Points on a hilly landscape, in no order, each with its height.
A ball rolls from a point to the lowest of its 2 nearest points, and stops where none of them is lower. Distance is the straight distance between rows; heights are no part of it.
Q_602 h=823: [163 112 121 130 119 108 150  84 104  99 143 122  88 101 142 166  85 194
 144 122]
Q_81 h=145: [116 143 113 112  93 143 148  68 130 155 117 134 118 117  63 138 127 160
 131 137]
Q_919 h=844: [144 113 128 112 106 128 155 114 125 143  90 122 144 131  85 157 152 216
 110 128]
Q_374 h=177: [133  91 125 113  59 142 109 146  77 101 124 101 119 138 163 159 101 177
 187 130]
Q_175 h=787: [170 110 140 101  86 112  99 151 131 131 141 158  78 106 159 174  79 139
 169 100]
Q_702 h=305: [137 164 160 131 170 129  89 177 138 187 112 151 140 138 119 105 160 107
 114 143]
Q_281 h=727: [170 103 135 134 146  92 165 134 100  73 115 103  72 130 163 113  75 103
 180 109]
Q_394 h=151: [137  58 136  87  96  97 133 137  85  88 136  89  99 144 177 165  88 160
 200 119]
Q_684 h=692: [119 115 156 114 186 107 133 183 129  75 138 121 153 111 174 128  61  88
 187 142]
Q_232 h=292: [ 91 115 124 146 143  96 119 122 136 190 119 111 164 150 111  99 196 103
  70 109]
Q_516 h=183: [124 162 133 118 129 159  93 103 104 157 126 149 122 153 113 106 128 107
 133 152]
Q_934 h=653: [110 106 119 114 107  79 111 140 131 120 162 117 132 149 206 167  54 119
 211 121]
Q_840 h=709: [166 124 141 152 180 112 173 123 108  47 121  97  99 134 151 107 107  66
 158 143]
Q_84 h=35: [165  98 164 102 116 117 123 190 118 137 137 112  83 108 221 113  62 121
 174 132]
Q_832 h=671: [123  88 138 111 156  88 120 156 118  64 157 124 137 146 189 153  67 103
 189 112]
Q_985 h=207: [174 128 153 128 154 141 110 183  96 131  95 132 109 147 165  91 126 148
 119 124]
Q_153 h=194: [138 127 151 151 227 124 163 188 136  71 126 100 133 104 140 109 127  88
 131 161]
Q_788 h=91: [126 133 145 153 217 121 142 160 122 111 124 113 125 127 112  93 159  83
 111 152]
Q_66 h=818: [149 121 117 134 106  68 114  94 102 109 174 135  91 104 176 182  63 170
 169 105]
Q_542 h=891: [ 73 165 131 155  81  99  80 110 166 213 154 119 176 123 127  72 200  87
  84  99]
Q_530 h=429: [ 85 110 119  97 120 144 122 105 122 118 121 144 159 167  69 120 149 110
 127 116]
Q_758 h=855: [170  97 124 106 120 136 145 145 129 140  86 121  94 136 116 154 129 187
 125 113]
Q_999 h=475: [125 121 139 138 194  98 139 140 156 124 155 138 113 119  90  88 189  85
  57 101]
Q_458 h=483: [103 134 107 137 144 140 124 128 161 156 158 157 112 107  92 123 137  97
  93 112]
Q_578 h=396: [138  88  89 152 146 135 166 128 129 105 128 109  98 112 127 174 130 169
 104 128]
Q_544 h=197: [154  92 132 103  78 135 119 147  78  96  81 122 114 156 120 135 114 173
 167 112]
Q_277 h=500: [113 141 149 129 155 118 113 151 108  95 109 162 152 136  94  93 138  69
 109 131]
Q_568 h=427: [111 120 100 140 125 158 131 146 133 150  99 112 148 159 101 143 141 146
 143 130]
Q_220 h=115: [100 141 107 135  91 122 143  92 146 178 108 130 128 130  65 110 161 125
  96 112]
Q_978 h=253: [189 104 172 115 164 126 129 183  99  65 115 126 101 142 169  88 122 136
 134 105]
Q_769 h=535: [ 82 145 107 146 143 156  96 129 146 182 162 122 148 144  98 125 175 138
 119 131]
Q_853 h=914: [ 85 172 133 156  99 108 106 125 147 206 105 120 198 150 121  69 178  78
 109 103]
Q_96 h=576: [105 174 125 166 123 158  93 174 142 133 136 160 169 111 138 115 122  80
 125 142]
Q_918 h=864: [157 133 121 105  95 160 136 136 152 174  98 121 114 136 108 160 129 189
 165 120]
Q_987 h=632: [105 123 113 116 128 118 112  93 129 110 167 143 144 145 174 163  63 103
 171 129]
Q_151 h=865: [123 162 127 131  86 133 104 130 165 200 114 141 168 151 129 130 186 119
  82 114]
Q_998 h=210: [ 94 134 130 159 189 119 124 146 122 160 121 110 161 148 116  77 174  92
  91 142]
Q_988 h=834: [150 110 142 124 120 116 182  79 115  99 104 125 148 108  87 137 148 225
  86 147]
Q_354 h=766: [163 112 134 112 115 127 120 169 138 132 104 155  88 121 127 153  99 113
 148 113]
Q_152 h=436: [125 105 117 131 183 120 156 116 149 102 154 133  99 126  70 118 166 103
  99  95]
Q_914 h=474: [131 118 125  94  64 139 156  86 157 119 135 126 156 105 146 199  82 194
 166 149]
Q_185 h=411: [145  82 102 133 156 135 158 144 140 110 130 111  90 124 168 160  93 132
 134 129]
Q_503 h=490: [127 130 121  90  86 165 158  82 184 158 134 123 135 105 112 193 125 175
 141 160]
Q_701 h=461: [128  97  97 111  93 153 155 112 157 125 135 115 129 121 176 187  81 168
 144 139]
Q_500 h=807: [159 118 139 113 131  63 112 127 122 121 163 149  81 118 183 156  54 119
 184 102]
Q_630 h=525: [ 89 154 139 131 159 139 103 140 159 152 159 151 131  97 107  88 137  57
  95 159]
Q_524 h=584: [114 146 183 130 190  54 111 159 143 178 113 137 166 114  97  80 188  72
  82 108]
Q_715 h=211: [164 114 135 101 130 122 152  88  94  85  87 135  90 158 111 125 119 109
 129 131]
Q_237 h=643: [ 96 144 104 158 155 167 137 118 128 134 134 131 140 134 129  76  98  94
 121 138]
Q_917 h=105: [142  68 156  85  85 114 119 176  94 127 153  91  93 131 209 126  75 144
 199 108]
Q_704 h=184: [146 135 131 121 154 131 156  76 100  81 118 137 106 155 100  76 137  97
 105 117]
Q_697 h=685: [114 129 127 144 186 125 148 108 113  80 148 125 116 126 136 108  98  61
 145 150]
Q_611 h=597: [117 159 122 156 125 158  95 175 158 117 165 174 153  99 150 136  83  93
 151 110]
Q_219 h=147: [127 130 115 122 122 118 154  73 112 130 102 129 107 140  74  98 160 127
  80 121]
Q_391 h=195: [ 81 139 114 118 137 141 118  48  97 117 171 121 135 126  59  98 152 172
 126 134]
Q_430 h=406: [103 101 102 122 148 149 156 117 129 102 120 123 132 152  94 130 127 109
 129 126]
Q_675 h=826: [150 106 121 141 130 118 180  69 106  68 141 113 117  93 121 162 117 205
 108 143]
Q_244 h=716: [114 140 155 120 196 134 149 179 138  81 116 133 167 110 135  91  72  87
 162 140]
Q_539 h=557: [100 111 161 119 172  53 110 129 151 157 143 128 139 125  92  68 212  68
  58  92]
Q_16 h=334: [ 86 124 125 133 102  93 101  90 134 195 134 114 153 135 124 118 214 120
  38 130]
Q_909 h=80: [128 189 105 157  44 157 126 110 152 172 113 120 160 126 126 154 181 171
 117 144]
Q_113 h=168: [171 120 130 128 116 146 119 136  86 117 106 124  90 139 182 113 101 158
 116 138]
Q_491 h=829: [129 121 113 130  90 143 112 115 109 107 136 138 129 119 120 186 113 172
 149 133]
Q_383 h=504: [110 137 106  96 119 182 136  95 178 182 145 122 126 130 114 163 145 150
 130 151]
Q_209 h=663: [103 155 125 161 163 139 127 137 122 126 136 133 127 103 143 104  79  62
 149 168]
Q_6 h=627: [109 160  98 155 100 168 120 112 132 135 138 143 137 123 131 127  90 110
 153 124]
Q_310 h=458: [125 125 136 109 109 130 104 141 111 113  88 164 159 169  97 116 146 108
 105 114]
Q_370 h=231: [141 173 156 128 153 157  76 159 111 155 126 155 133 142 139 104 121 112
 145 156]
Q_755 h=52: [123 162 114 159  69 116 122  96 136 187 107 121 160 119  99 143 186 179
  79 131]
Q_653 h=744: [161 118 141 119 150 107 144 158 130 117 108 141  82 111 153 124  64  89
 168 124]
Q_849 h=386: [130 113 104 147 155 139 142 110 113 115 139 122 125 134 109 140 157 171
  84 120]
Q_305 h=614: [118 150 112 141  86 149  98 135 142 116 163 148 145 125 182 157  69 113
 186 114]
Q_553 h=113: [145 160 111 141  66 166 113 116 120 159 101 127 115 134 145 152 140 148
 112 165]
Q_641 h=286: [163 100 159 123 134 106 109 181  89  74 143 137  98 117 176 113  84 127
 170  96]
Q_714 h=438: [139  94 107 125 106 128 139 147 147 136 141 106  99 120 216 173  67 126
 156 139]
Q_109 h=749: [160  84 114 140 147 123 181 112 110  35 125  89 106 149 129 143 123 150
 148  96]
Q_204 h=743: [153  92 126 153 163 125 164 163 109  26 122  99 127 153 137 109 112 113
 169  91]
Q_633 h=837: [110 145 114 116  75 156  98 111 133 131 140 158 146 132  87 176 147 138
 141 129]
Q_497 h=734: [145 121 159 134 191 120 157 195 120  39 107 112 149 126 130  85  94 104
 175 111]
Q_556 h=374: [108 118 112 132 131 130 149  70 125 134 147 120 138 114 100 118 175 184
  47 140]
Q_848 h=850: [129 144 123 107  80 161 101 152 165 162 111 153 150 155 112 165 161 121
 124 125]
Q_825 h=82: [ 90 150 113 131  45 108 143  69 156 180 110 117 160 107  64 127 188 154
  87 138]
Q_444 h=875: [103 189 116 150  57 127 102  94 171 206 145 129 183 128 131 113 207 136
  76 101]
Q_255 h=569: [ 91 168 130 148 125 137  93 138 149 181 145 140 149 122 125  84 171  77
  74 152]
Q_41 h=141: [165 145 116 157  83 148 115 146 110 150  98 139 105 125 161 119 123 164
  91 126]
Q_720 h=543: [ 99 171 153 143 154 135  97 178 115 104 115 152 185 113 124  92 121  77
 110 163]
Q_92 h=520: [105 155 101 138 129 189 110 142 182 181 163 123 142 134 130 158 164 127
 140 145]
Q_332 h=460: [116 112 111 120 172 135 141  85 149 128 174 143  87 106 100 138 120 123
 109 113]
Q_655 h=172: [117 130 125 105 132 131 140  47  98 116 137 126 105 133  61 126 132 150
 148 138]
Q_935 h=428: [128 169 169 145 175  92 106 195 148 175 106 143 163  97 128 104 166  87
  69 149]
Q_659 h=268: [156 137 181 123 217 116 138 211 118  73 118 108 128  83 168 108 103 119
 145 159]
Q_903 h=176: [159  87 131  91  93 116 147  98  87  75  91 119 101 147 131 157  98 154
 159 127]
Q_303 h=359: [ 97  98 115 127 123  93 140  75 132 146 135 102 127 127  91 120 216 143
  32 136]
Q_806 h=142: [144 155 129 119 106 154 102  80  91 153 128 140 107 135 124 144 138 165
 116 170]
Q_670 h=871: [147 176 117 124  87 168 134 130 179 189 119 121 143 131 105 157 168 201
 167 112]

Call two points neighbours if one is among the 2 nearest of the other. Go from one point of each pair to the other, from neighbour to neighbour, staying as low as possible. Name the highest point that can't be avoided.
Q_903 and Q_755 | Q_715
Q_755 and Q_152 | Q_524
Q_903 and Q_84 | Q_544

Where does a ball stop that starts at each point below?
Q_92 | Q_788
Q_578 | Q_788
Q_611 | Q_430
Q_524 | Q_553
